Each row is a point on a landscape with many valleys, with its height.
A ball rolls from a point to whichever of its 2 nearest points has the largest drop for the distance, and stops where none of them is lower. Distance is the straight distance between rows; heights are no part of it.
Q_289 height 73.1: [-13 -68  -7  40   6 -19 -30  -4 -22 -13  -9  30  18  37 -41 -10  63 -40
  15  21 -14  14 -40]
Q_903 height 20.3: [-14 -24  -9  -5   7   5  37   4 -20  -7  50 -30   0 -31 -27   2  22  36
  35 -32  -2 -26  26]
Q_869 height 56.8: [-23 -45   6  53  24 -33 -35  -9  13  -3  -1  15  12   9  -3  28  50 -62
  34  -1  48  11   1]
Q_121 height 14.6: [-10  13   9 -47   2  18  12   6   0  -7 -24   1 -25  19 -34  -3 -48  68
 -19  39 -57  -1   8]
Q_210 height 13.7: [ 11  33   7  26  12  15 -19 -24  27  13  29  37  54  13  50   5   1 -46
 -12  11  52  11  25]
Q_493 height 21.4: [  1   6   1  20   2  -6 -18  10  28 -24  -4  27  -2  -9  -7  38 -26 -46
  12 -21  35  -3  49]
Q_683 height 21.1: [-20  13  -3  -7  -1  16   1 -12  36  -8  18 -36 -15  -3 -20  16 -29  30
 -39  14 -17  -3   1]
Q_796 height 37.5: [ -1  24   1 -10  37   9  36   0 -33  -1   3 -38  24  12  15 -34 -17  56
 -15  -1   9 -28   0]
Q_627 height 48.6: [  6  43  17  20  41   9   0 -33   3   1 -30 -16   4  55  43   2  -7  14
 -11  42  24  -2 -13]
Q_565 height 26.0: [-10 -12  17 -20 -15   7  29 -23 -24  15 -31 -37 -35 -30   3  -4  30  -2
   1   2 -20  50 -33]
Q_319 height 37.1: [ 33 -40 -10 -12 -25  -4  32  -4 -43 -21 -22   5 -29 -13 -31  23  32  25
  28 -20 -40   8 -22]
Q_615 height 39.6: [ 17  -4 -11  -5   1 -27 -24  37  37   4  36 -18   8   3 -24  -8   0  14
 -11   6  27 -40 -58]
Q_673 height 26.7: [ 25  14 -14  25  23  10  19  -8  19 -40   9   2 -20  13 -20   6 -14  13
  16 -13  11 -49  37]
Q_312 height 10.7: [-23 -21 -17  -4   5 -19 -16  46  17  29  22   7  51 -30   3 -16   6   2
  -1   7  56   2  21]
Q_821 height 27.8: [-23  40  23 -19 -37   7   5  11  23   0  17 -21  34 -14  39 -24 -52   0
 -27   3 -24   4 -17]
Q_805 height 42.9: [  7 -15  -2  39  30  -9 -36 -33 -34  11 -19  20   7  20  33   6  41 -19
  31  16  22 -12   3]
Q_373 height 24.8: [ -9  37  -7 -45  32  -3   6  15  12  52  -1   5  -4  21   3   8 -39  27
   2  23  22 -26   6]
Q_93 height 18.8: [-21   6  27 -69 -31  -5  67  39   4  31 -13   1   1 -38 -23   2   5  23
  12  -4 -15  25 -34]
Q_116 height 14.5: [-20   1   7 -21 -27   3   2  16  42 -33 -20 -18  -7  -9 -19   6 -47 -32
 -49  -6  -1  43  25]
Q_112 height 69.3: [ -1 -46  -3  19   4  14 -18 -40  -4  17   3 -12  -5  25 -37  15  34   0
  -4  25 -10  24  -3]
Q_254 height 38.3: [ 22 -22  21 -20   8  16   9   5  -8  28 -53  16  -5  17   4  37 -34  -6
  -5  12  21 -34  19]
Q_658 height 16.2: [-33  13  -8  -1  16  -9 -57   5  35   6   8  29  -3  -5 -10 -22 -37  13
 -21  19  14  16  39]
Q_143 height 65.2: [-41 -37  39  31   6   5 -32 -25  -8 -20  11  11  -9 -10   1 -13  25 -22
  36  10  -1  -9 -14]
Q_918 height 59.5: [ 14  25   6  32 -40  -5 -45 -24   7 -21  34 -11  27  10  22  21  -2  11
  30   6   6 -17  -3]
Q_733 height 77.5: [ -5 -92   1  -6 -13 -17   3  19 -19  10  -8  15  24  -8 -28 -24   1   6
 -17 -11   6   9   6]
Q_418 height 25.9: [-15  41   7   4 -18   0  -7  13  19  -3  26  12  30  -1  11 -23 -10 -13
   0   8   1  -5  -6]
Q_709 height 15.9: [-15  -2  29 -35  -2  35  55 -12 -29  22 -48  13 -40  -6 -20 -33   7  32
  -8  20 -41  10 -35]
Q_149 height 17.3: [ 13 -34 -11  41   4   4 -11  -1   7  11  -2  -8  48  24 -20   2   9 -42
 -35  19  30  31  22]
Q_338 height 39.0: [  5   3 -22  -1  11 -20  -3  10   8   3  45 -20  23  27 -24  -4  10  29
  -8  15  17  -6 -13]
Q_814 height 20.5: [ -4 -71 -13   5   9 -23  18   7 -26  14   2  21  12 -19   0  17  30 -56
  13 -46   8   4  -5]
Q_548 height 12.6: [-17 -22 -23   3  23 -27  -4 -24 -13   4  40   6  10  25  12 -37  21  -8
  -5 -30   8  12 -21]
Q_834 height 19.1: [-17  37  17  27  22  29  -4 -14  42 -37  -4 -27 -15 -12  32 -16 -13 -30
 -45   3   0  19 -14]
Q_940 height 43.1: [-17  42  -2 -21  -5 -30 -13  11  51 -10  36 -36 -11  26  18 -16 -23  23
 -34  -2   4  20 -27]
Q_708 height 36.1: [-23   0  -3  57  23  -4 -32 -19  12 -24  37 -15  21  28  15 -51  38   7
 -11  33  15 -23 -47]
Q_669 height 32.7: [-18  35   7  30  19 -12 -28 -17  36 -17  45   9  15  27  28 -20  39 -15
  26  39  34 -17 -48]
Q_960 height 47.7: [ -1 -16 -12  52  57  -3 -45   7  13 -13  21   8  15  -1  15  10  33 -10
  28  21  42 -52  11]
Q_774 height 28.1: [  0  29   3 -36 -17  22  61   8 -19  -1 -17 -12 -28 -30  -5   1  23   0
 -12 -14 -48  47 -30]
Q_793 height 13.1: [  4  28  17  -5 -38  10 -21  11  48 -11  -9   8  -6  16 -11  -2 -57 -43
 -57  10 -19  34 -13]
Q_411 height 36.4: [-12  -1  18  19   9  33  42 -26 -28  -1 -12  -5  -3 -14 -12  22  15 -14
  42   2  -6 -48 -21]
Q_94 height 20.6: [-15  56  22  24  39   8 -15  -3  29 -21 -16  20  -8  10  43 -33  -2 -18
 -40  14  30  -3   2]
Q_57 height 38.0: [  2  -3 -10  36  -4 -12 -23  -4   9 -31  51 -19  44  25  -8 -47  13  22
 -17  10  -2  -1 -25]
Q_20 height 34.1: [ 17 -37   7 -27 -17   8  26   0 -24 -24 -35  -2 -44 -26   0 -21   8  23
   5 -10 -33  -7 -13]
Q_405 height 17.5: [-22  18  25 -61 -13  -9  63  24 -33  56 -21  -2  -5 -32  11 -12   2  47
  14  -8 -24  36   7]
Q_560 height 44.6: [-27  21   3  13 -28 -21 -45   5  64 -15  26  -4  26  23   0   8 -30 -20
 -25  34  36  13   8]
Q_607 height 41.1: [ -9  32  17 -44 -40 -17  28  22  -2 -18 -33 -19 -29  -8  27  21 -65  39
   5   0 -30  16  -4]
Q_992 height 26.2: [ 15 -19   9   6 -43   2  29  -2 -19  -1 -16  -2  47  -7  -3 -23   8 -39
 -21 -12  -4  27  -4]
Q_62 height 34.6: [  0 -53  22 -23  13  24   7   3 -42  46 -23  33  -9 -35 -19   6  43  -7
  17  -1  -2  -7  -7]
Q_77 height 53.9: [ -6 -45 -18  46  -1 -36 -75  15  22   1  16  21  18   7   6  21  49 -45
  19  12  27  33  12]
Q_976 height 14.0: [-13   5 -13   8  44  33  10 -15 -16  33 -20  -3  26 -25   3 -34   9  15
 -14   1  19  14  56]
Q_468 height 38.1: [-14   1 -16 -30  -2 -12  21  14 -16  -3  25 -21   6  11   1 -40 -29  67
 -24  -6 -11  -5  12]
Q_598 height 26.6: [ -4 -62  -9  23 -24  -4 -36  14  31 -21  28   9 -17 -10 -10  18 -12 -20
 -22 -12   9   0  14]
Q_235 height 17.6: [  7  10  10 -13  -6  14  20  26  -1 -19 -24  38  -3 -35 -28 -44 -28 -35
 -17 -32  -7  -3  11]
Q_665 height 18.7: [ -1  22  10  13  14   9 -39  -9  42 -13  30  24  -5  -8  23  26 -40 -19
  -7   5  14 -24  50]
Q_956 height 51.7: [-11 -57 -32  53   4  -3 -46  -1  25  -7  31  -8   7 -30  14  29  58 -40
  12   2  12  12  14]
Q_109 height 32.0: [ 38 -60  12 -51 -54 -11   2  33 -12 -31 -31  15 -30 -38   0 -14  -4  12
   3 -31 -33  13 -20]
Q_699 height 24.4: [ -3  28   5  36  27  28  21   4  38 -49  30 -10  10  10 -10   8  -8 -18
 -14 -14  16 -35  12]
Q_142 height 15.1: [-17  11 -15 -28  22  23  13  -7 -18  56   9 -11  25 -17  10   5  -3  18
 -22  -6  -8  33  56]
Q_445 height 40.5: [ 19 -20 -35  19  26 -11  -2   6  24 -17  20 -11 -11  13  -7 -10  18 -15
 -16   5  19 -48 -66]
Q_544 height 11.7: [  4  24 -32  10  -1  16 -37 -20  -4  33  57  -6   6 -23   3  25  42   0
  30  -5  -6  15  15]
Q_890 height 14.9: [ 10  30  -4   7 -34   9 -35   5  35 -16  17  -1  -7  22 -31   1 -19  -8
 -40  19  -3  10 -31]
Q_519 height 23.2: [-32   9   5 -29  -4  -9  54 -15   8  24 -25 -45 -18 -19   6  28   6  17
  11  -5  -5  29 -12]
Q_11 height 16.0: [-18  43   6 -39 -23  11  -1   4  -3   0 -25  10  -4  24 -14   0 -42  45
  10  27 -25  16  17]
Q_619 height 47.0: [ -1 -27  19  24  -3   6  16 -32 -14 -34   5 -23 -24   7  39  14 -14   6
  33 -20  -1 -41 -31]
Q_950 height 33.0: [ 12  31  20  17 -12  35  48  -2 -22 -30 -29 -23  -5 -11   0 -27  -1 -12
 -11 -10 -15  -2 -11]
Q_48 height 33.5: [-19 -23  19   1  14   8 -11 -25   9  20   4 -14  11   4  20  11  -3  -3
  17  15  25 -14   8]
Q_226 height 36.2: [ -8 -34  25  -5  17 -12 -11  11   3   9 -27   2  -4  12   2  20 -27 -21
  17   3  59 -33  18]
Q_718 height 17.9: [-17  28  25 -14 -28  -2   5   0  17 -45   1 -22  -5  48 -35  -1 -53  36
   1  15 -23  15  17]
Q_362 height 18.6: [ 14  74   3   8 -31  39 -19  10  34   6 -15  -2   2  -3  15  18 -18 -25
 -14  32   2  11 -12]
Q_24 height 15.8: [-24   2  17  -4   3  16  10   8  28  -6 -26  14 -26  -7 -33 -15 -29 -39
 -44 -10   2   6  12]
Q_366 height 42.0: [  4   5   0   1  -4  -2  19 -13   1   1  19 -24 -39  -6  26  37 -15  12
  51 -17   0 -42   1]
Q_32 height 16.6: [ 12  49  -6  -3 -17  -1 -15   4  51 -12 -20 -24 -13  29 -13  31 -16 -20
 -24  32  10  16 -14]
Q_202 height 29.0: [ -2  65  -8 -44 -13  34  52  11  11  -7 -16 -18 -25 -20 -21  -5 -20   7
 -17   1 -57  27 -21]
Q_110 height 20.1: [ 13  18 -20   1 -13  14 -11  33  -1  -8 -10   0  30 -25 -46  -1  -7  10
 -14   1   8  22  52]
Q_909 height 32.9: [ -6  11  21 -45 -22  -8  57  -3 -22   7 -14   1  16  43  26   9 -84  50
   3 -12 -30 -19  31]
Q_628 height 39.2: [ 41  16  -6  13  30  -1 -31 -17 -25  25 -23  35  -7  18  29  33  20 -31
  32  -8  24   0  22]
Q_232 height 47.2: [ 14   2   9 -36 -32  16  28  16  -4  27   8  27  -2 -11 -35  -9  20   9
   2   9 -28   6 -66]
Q_958 height 26.8: [ 31 -17  17 -43 -43 -20  28  -5 -39  28 -24   3 -14  36  20  22 -35  40
  29  -6 -21   5 -11]
Q_152 height 40.2: [ 15 -18  24 -15   2  18  33  -6 -29  19 -39  -2 -10   8 -15  29  -6   1
 -12  11  -8 -13 -13]
Q_419 height 20.9: [  0   9 -24  24 -10  -8 -20  10 -20   8  16  13  20  -3 -32  -4  45 -32
  16  -9   6  38  15]
Q_929 height 18.2: [-11  26   7 -29  -8  -5  26 -14 -15  -6 -23  10 -61  10 -15 -23  18  37
   3  -1 -31  27 -41]
Q_402 height 24.3: [ 15  37 -21 -25  32 -11 -22  -8  10  38   8  22 -13  20  33 -11  -7  -3
  -4   2  31  -8  -4]
Q_426 height 15.7: [-11 -37  27 -27  -9  23 -14 -14  16  25 -10  12 -35 -20  14 -15 -18   8
 -32  18 -20  -7 -28]
Q_662 height 19.7: [-43   3  19 -23  -8  -7 -13 -14  38 -21   7  -6 -18  23 -18  11 -63  10
 -10  18  -9   9  10]
Q_166 height 34.0: [ -9  11  -1 -76  -7 -19  32  20 -11   6  -7  12   1  23   7  -6 -88  29
 -25 -28 -31  -5  20]
Q_852 height 32.8: [ 21  15   1  47 -32  10   2   1 -13 -38 -11 -18  46 -22  14 -17  34 -35
  -5  -3  -3  12  -6]
Q_977 height 20.8: [-10  -9   8 -65 -24  -6  24  -7  -7  23 -32  31 -56   2 -15  11   6  17
  22  -5 -29  35 -15]
Q_778 height 28.7: [-13 -58  23   1  -4  13  10  10 -24  31 -14  41  13 -10 -25  12  27 -56
  17  -7  11  13  -1]
Q_990 height 17.4: [-17  14  23  22  -3  37  12   3  45 -18 -18 -13   3 -15 -15 -30 -21 -50
 -67   8   5   6 -16]
Q_722 height 33.8: [ 20   5  -5  21   8 -14  42 -35 -37   0 -15 -30  18  32  28   6   2  14
  -3  -1  -5   8  13]
Q_350 height 42.8: [ -3  32  14 -23 -12 -14  12  21  32 -15  -4 -52 -21  39  20 -12 -50  42
 -34   6  -5  -5 -33]
Q_448 height 64.8: [-29 -33 -27  22   4 -30 -23  41  12 -10  38  -3  19 -24 -28  41  53 -18
  49 -12  18 -18   1]
Q_986 height 77.8: [ 13 -63 -25  -1 -23 -16  -9  17  -8  13   8  12  22 -27 -12 -45  22  -4
 -45 -12 -20  29  -8]
Q_56 height 49.9: [ -2  70  24   7  21  27  35 -30  26 -10 -25 -28 -30  33  24  15 -24   8
  -4  36  -3  -6 -11]
Q_671 height 13.8: [ 18 -48 -16  -6   9 -18  38  11 -24  12  -6 -19   1 -13   8   7  16 -23
  -7 -32   6 -23 -33]
Q_698 height 42.4: [-11   6 -21  47   8   6 -28  -9  -3 -24   8  -4  18 -46  30 -42  57 -23
  14  10 -15 -29 -42]
Q_730 height 75.1: [ -6 -52 -26  36  21 -44 -33   1 -30 -11 -21   3  -8  32  -5 -15  51  -8
  21  -4   7  10 -21]
Q_274 height 21.0: [-17  14  11 -38 -42  -1  25  13  22  18 -10 -16 -13 -20 -20  22 -12   8
  11   8 -11  20 -17]
Q_262 height 35.6: [  5  -7  19 -50 -37 -19  37   6 -21   3  25  15 -21 -26  36  -3 -32  28
  21 -54 -36 -17 -15]
Q_38 height 15.4: [ 16  18  -5 -26  38  14  44  30 -24  19 -38  -1  -6 -19   0  -6 -23  32
 -10  -9   0 -19  37]
Q_261 height 13.3: [ 22   5 -15   8  14  -9 -23   0 -13 -31 -47 -25 -23  -4  25 -38  15  27
 -20  -1  -3   7  19]
Q_635 height 42.1: [  7  41  28 -29 -33  -5  10  36  23 -20  -7 -26 -27  16  32  11 -76   9
 -20 -12 -28 -15 -36]
Q_623 height 15.6: [-22   0 -11 -29  21 -10 -23  -3  -1  22  17  24   7  15 -32 -15 -25  40
 -13  15  -2  18  53]
Q_36 height 50.8: [ 28  70  -6  -1  42  15  35  -4  31  -1 -15 -39 -21  37  33  17 -19  12
 -31   3  17 -19  -7]
Q_281 height 40.1: [-15  10   9 -39 -42 -36   8  -1  -5 -14   8   4  -7   9  20  -2 -52  23
   6 -21 -21  34  10]
Q_356 height 30.2: [ 23  25 -31  30  14 -30 -25   3  29 -37  21  -7   8  15  25  14  43 -41
  14  -2  30  18  -5]
Q_279 height 62.9: [-13 -26 -16  39  42 -13 -12  34 -15   5  29   0  19  -7 -12  45  54 -37
  59 -28  26 -20  48]
Q_710 height 44.1: [ 17 -21   6   0 -38   6  17   1 -22  33 -12   4  22   6 -29  11  20  -5
  14  19  -6  -8 -41]
Q_824 height 78.1: [  8 -52  -6 -32 -41 -17  -7  18  -5   0  21  -9  13 -37  12 -34 -11  18
 -35 -11 -16  11 -31]
Q_847 height 43.7: [-21  35  -7  12  -7 -21 -31  -7  47 -38  41 -10 -17  34  20  12  -2   1
 -11  13  24  11  -9]
Q_676 height 70.7: [-18 -71  -2  47   4   5 -25 -12 -10  11   5   6  15   4 -43  -3  64 -21
  10  28 -12  37  -2]
Q_948 height 39.4: [-14  -7 -16 -20  29  -9  10   3  -8  29  14  -2 -30 -25  18  25  19  14
  39  -5  11 -27  -1]
Q_549 height 67.7: [-25 -33  16  -5   2   9 -25   7   2   5  -7  28 -23  -4 -33 -12   5  -1
  25  16   6  -1 -11]
Q_270 height 16.7: [ 17  24  -7 -18  34   4  32  32 -19  32 -42  11  19   4 -15  21  -6  17
  17   3  16  -3  65]
Q_215 height 24.5: [  2 -22  41 -59 -18   8  48 -12 -36   6 -56  52 -39  10   5  13 -16  -2
  10 -10 -36  33 -11]
Q_433 height 39.5: [ 38  13 -19 -20  -5 -17   5  23 -10   2  10   2  11  27 -36 -10 -17  33
 -10   4  -2 -25  -7]
Q_333 height 35.8: [  3  30  10  23  10  18  26 -26 -21  -9   2 -32  28   3  37 -23  -1  11
 -14   0   0 -15  -6]
Q_979 height 10.1: [ 20 -23 -33  -4   1 -32   6  12 -17   7  18   7  -2   8 -20 -29  24  -4
 -13 -35   1 -10 -36]
Q_770 height 22.2: [-18   3  20  19  19  28  24 -10  39 -17  14 -31  -8   2 -18  26 -23   1
 -14  17   6 -13  31]
Q_983 height 29.6: [ -4   1  25 -17 -45  11  32  -3  -6 -10  22 -22  16  -6  -4 -15 -36  -1
 -31 -10 -34   9 -16]
Q_462 height 8.6: [-28  19 -14 -16   6 -23 -10  10   4  -5 -16  -9 -39 -32 -17 -11   6  11
  11 -17  -1  37   5]
Q_503 height 26.9: [ 18  11  17   0   1 -22   7 -20 -39   0 -31   8 -26  40  32  -8  -4  -6
  25  -8  -3  -3 -40]
Q_154 height 21.5: [  4  65   8   9  19  35 -25 -11  25  24 -31   4   7 -15  18  23  -1 -17
  17  28  14 -13  -4]
Q_599 height 23.0: [  7  -8 -32  24 -31  18  -7  -3   7 -19  48 -25  21 -18 -50  -8  28   6
 -25  -1 -21  26  11]
Q_859 height 60.3: [-17 -54  12  36  36 -18  -8  18 -14 -14  -7   5  21   8 -18  32  34 -43
  37 -21  39 -24  15]
Q_326 height 28.9: [ 15  -9   4  35  -5  23 -29 -17   5  24  11  14  26 -21  22  27   5 -22
  11   5  13 -22  22]
Q_945 height 19.0: [ -5  16  -1  19  11  27   2  25  -2 -28  -9  28  -5 -29 -46 -43  -2  -3
  -8 -13  -8   5  53]
Q_75 height 43.9: [  8 -21 -14  50  18  -4  -9 -22  23 -13  18   1  13  15  11  10  43 -25
  13  22  26 -50 -37]
Q_969 height 18.0: [ 21  62  -7 -15  -4   0  11   1 -12  12 -11   1 -20 -10  17   8  12  19
  15   3 -13  -1 -18]
Q_325 height 7.1: [ 27  17  -9  44  17  -1 -51 -21  19  17  13  34  28  23  40  -3  27 -45
 -16  13  31   0 -16]
Q_660 height 37.6: [  4 -35 -13   2  37  16  -4  22 -28  43 -27   8 -19 -43   9  13  33  -5
  28  -5  15 -32   6]
Q_761 height 13.5: [-20  -4  33 -48  -9  28  12   1   9  15 -26   3 -28  -9 -19 -19 -29  44
 -33  27 -39  -8 -27]
Q_618 height 15.3: [ 20  44 -14 -18 -19  14  -6   0  11  32  26  -5   0 -18   4  33  17  -9
  18  -9  -1   0 -16]
Q_124 height 62.3: [-24  -7   8  27 -15   0 -35 -24  11 -18  48   8   8  -6 -12  -1  14   9
  27   7  -9   3 -13]
Q_284 height 76.0: [ 29 -54 -30  15  19 -31 -29  -1 -43   1   1   4   6   9  13  -3  25  11
  13 -20   4 -18  12]
Q_726 height 21.7: [ 12  36 -11   8 -13 -32  -4 -15 -13  -4 -15 -13 -11  16  43  13  15   4
  29  10   0  17 -22]
Q_342 height 22.5: [ 19  26  -5  26  39  -9 -11  -9  -4  -7  -2  26   7   7  38 -35   5   0
  -6   2  26 -27   3]
Q_392 height 33.9: [ 22 -25 -15  16  17   1 -43  28 -19 -14  -9  38 -22  10 -26  51  11 -19
  42 -12  21 -22  39]
Q_944 height 17.1: [-21   0   5   7   1  -7 -32  -1  33  -4  41  39  15   1  -9 -14 -52 -15
 -24  -1   7 -12  62]
Q_964 height 33.4: [ -3   1 -20  60  29 -28 -41  -7  55 -20  43  34   5  -2  30  11  54 -51
  12  -6  45  -1   2]
Q_10 height 24.1: [ 14  32  -5  12  22  23 -40  -9  12  27   2   9   6  -6   5  59  18 -13
  13  34  11  -3  37]
Q_768 height 23.3: [ -3  -1 -11  11 -11  -2  11  10   1 -45  47 -28   9 -15 -48   6  18  12
  19  -5  -4   0  32]
Q_593 height 28.5: [ 18 -45 -11  -6 -42 -12 -22  -7  19 -15   5  10 -34 -13  -4  -2 -10 -29
 -31 -20 -16  32   2]
Q_528 height 46.7: [ -9  20  23  39  53   1 -18 -55  -4   1 -26  15  19  27  42   4   6 -17
  13  26  42   1   6]
Q_480 height 38.6: [  6  24  -3 -30 -21  16  23   2 -15  -2  28 -25  -4  13  16 -19 -54  75
 -25   3 -48 -11  -7]
Q_541 height 9.8: [ -6  15  -2 -19   5 -25   6  35  18 -14 -21 -30 -25 -33  12 -23 -21  14
   1 -26   7  -2  16]
Q_26 height 21.2: [ 13   0 -19 -11  -8  13  -9  15  18  29  12 -12  38 -38 -29  13 -21   8
 -36   8 -18   3  23]
Q_230 height 21.8: [ 19 -11 -28 -11 -18  31  -4  -3  32  19  32   4  12 -12 -61  17  19  -4
 -40  14 -13  20  14]
Q_674 height 38.5: [ 16  -9 -26  36   1   6 -16  13 -28 -15  -6 -14  28 -34   2 -30  68 -22
  17  -8 -24  -1 -18]
Q_638 height 26.5: [ 19  58 -10  22   8 -37  -5  -7  -4 -28  -8   3  -2  47  27   4  25 -28
  41  -9  19  24  -5]
Q_95 height 68.4: [ -4 -27   5  15  12  28 -20 -26  -5 -15 -17   4 -33  16 -39   8   4   8
   0  33   1 -10  12]
Q_294 height 12.3: [-21 -12 -13  25  35   1 -11  18  -3  11   3 -15  44 -29  -2 -13  25   4
   2   3  32   5  43]
Q_8 height 23.8: [  9  53  -1  19 -11  -5 -25  36  -2  -6  18  31  42 -12 -14 -33  16 -18
  20  -2  16  20  11]
Q_815 height 16.1: [-15  14  -1 -54   7   7  26  10 -34  73  -5   8  24  -7  -8  10   2  47
  10  -4 -23  37  35]
Q_68 height 46.6: [-15  -9   9  39  10  18  14 -35 -19  -9  27   5   1  -9   7  28  40 -44
  41 -30  -8 -27 -14]
Q_440 height 30.8: [ 29  23   5   1  14 -20  27 -40 -10  -7 -22 -25 -16  62  27  24 -23   2
 -10  -8  -6   8 -20]
Q_873 height 25.4: [ 18  27 -16 -25  14   6   2  38  10  49 -19  -6  23  -5 -21  23 -11  16
 -11  34  28 -14   3]
Q_678 height 24.2: [  2 -38  -9   9  -4 -16 -19  12   4 -37   1  35  -6 -12 -22  -6 -28 -30
   2 -25  14   1  41]
Q_238 height 13.4: [ 21 -22 -28  42  33  -2 -14  -7   5  16   0   1  52  13  21   8  34 -59
 -24  23  41  -2 -17]
Q_358 height 19.4: [ 26  -9  -2 -10   6 -21  24  16 -43  32 -33   6   1  11  -6  48  12   8
  25 -18  13   8  38]
Q_15 height 28.8: [  1  64   6  11 -15   1 -16  -7  21 -15  30  14  16  13  32 -21  11 -12
   3   8   9 -14 -58]
Q_667 height 78.4: [ 24 -25  -6   6 -51   1 -31  17  -3 -15  -2 -37  17 -22  14  -7 -10  11
 -32   3 -21   3 -15]
Q_991 height 30.5: [ 13   4  15 -30 -26   2  36 -18 -20  13 -15 -11 -14  31  33  44 -58  40
   6   3 -26 -24   3]
Q_119 height 19.2: [-16 -54  11  -9  16  15  -3 -37 -11  51 -13 -14   0 -19  15 -24   5  -7
 -21  10  -6   0 -34]
Q_697 height 36.6: [ 19 -22  -4  14  22  -4 -50   2 -17  17 -46  37 -14   0  -4  33  19 -35
  20  11  29   7  53]
Q_714 height 76.8: [  7 -93 -25  10  -1 -25 -21  11 -25   3  18  18  10  -6 -26  16   4  10
  14  -7   4  -8  31]
Q_741 height 30.0: [ 36  11 -12  27   2   1 -13  13  -8 -33 -19   4 -18   9 -24  41  12  10
  47  -7  -3 -37  25]
Q_125 height 16.5: [-23  -1 -21  30  12  -1 -12 -22 -22  14  36  20  10  -3  17 -25  51 -29
   6 -22  -4  25   2]
Q_556 height 22.8: [ 13 -14   2 -55 -22 -34  47  15 -51  43 -32  10 -12   8  12  29  -1  38
  38 -24  -2  13  15]
Q_812 height 49.6: [  6 -31 -21  71  25   5 -54  14  32 -31   2   1  21 -31   3  10  51 -14
   8  13  11 -23  25]
Q_601 height 11.4: [-12  -4  10  12  34  -2  12   2 -11 -27 -28 -24 -23 -14   2 -31   5  16
  -2 -26  11 -15  14]
Q_117 height 40.4: [ 42 -27  10 -36 -17  -1  18  16  -6  -2 -24  13 -12  28 -34   4 -24  22
 -13  -2 -13  -8 -15]
Q_795 height 7.6: [-40  46 -13 -37  -1   0 -10   2  23   8  25   5 -39 -33 -26 -14 -10  19
   4  -5 -13  12  15]
Q_874 height 23.1: [ -2 -37   3 -17   0  -7  -7 -42 -38  31 -28 -15 -19   4  25 -13  31  11
  -9   8 -17  38 -33]
Q_573 height 14.3: [ 13  17  -6 -12  23  -6 -16   8   1 -11 -37   3  -2  18  -4 -42 -23  21
 -36  15   6  15  12]
Q_672 height 16.8: [-23 -19  15  -9  -7  21  48 -16 -24   5  20 -18  17 -22 -12   5 -27  32
   8 -22 -15 -12  38]
Q_474 height 54.1: [ 12  17   5  32 -21  -8   1 -30  -7 -41  12 -10  11  31  47  25  -7   0
  42   0  -2 -41 -13]
Q_772 height 30.3: [ 13 -39  12 -19 -42 -15  -6   9  -2 -33 -22  20 -45 -11   1 -29 -39  -6
 -20 -37 -25  22 -25]
Q_495 height 38.2: [-17   5  21 -28 -39 -32   5  -8 -15   0  23 -14  -7  11  26  -5 -23  32
  29 -28  -7  -6 -24]
Q_417 height 8.9: [-20  39 -23  -3  27  17 -18 -24  14  20  52  17 -17 -21   5   5  12  21
  13  -6  -8   4  28]
Q_756 height 46.8: [  4   6 -12  28   9  14   1 -15 -13   0  28   1  -7 -41  44 -16  39 -33
  17 -37 -15 -39 -28]
Q_973 height 32.6: [ 10 -18  33 -29 -48   8  31 -10 -18  -5  32  18   0 -17   4 -22 -21   7
  -9 -35 -43 -23 -33]
Q_55 height 13.9: [-10 -20  13 -24  19  23  35  -3 -19  -9 -30 -22   3 -22  -1 -28 -45  33
 -18   2 -17 -22  32]
Q_656 height 21.3: [  7  -6  19  13 -13  13  20  -4 -12   6 -10   6  53  25 -38   0 -14 -42
 -12   2  11  20  17]
Q_364 height 29.8: [ 15  10  12   9  -1  33  48  -4 -20 -30  -1  -1 -20 -10 -14   0 -10   9
  12 -13 -15 -44   2]
Q_401 height 15.0: [ -8  24 -18 -42  20 -16   3  -1 -18  16   0  11  -2  37 -25 -46  -8  31
 -30   5 -18  43  18]

Call two points neighbours if one is among the 2 nearest of the other. Go from one point of each pair to the other, from neighbour to neighbour, staying as low as possible. Name the highest point that can't be avoided.
Q_55 and Q_325: Q_326
Q_793 and Q_55: Q_768
Q_312 and Q_761: Q_565

Two balls start at each pair of points below. Name the first point that both come to, or write -.
Q_940 and Q_57: Q_418
Q_468 and Q_824: -
Q_143 and Q_598: -
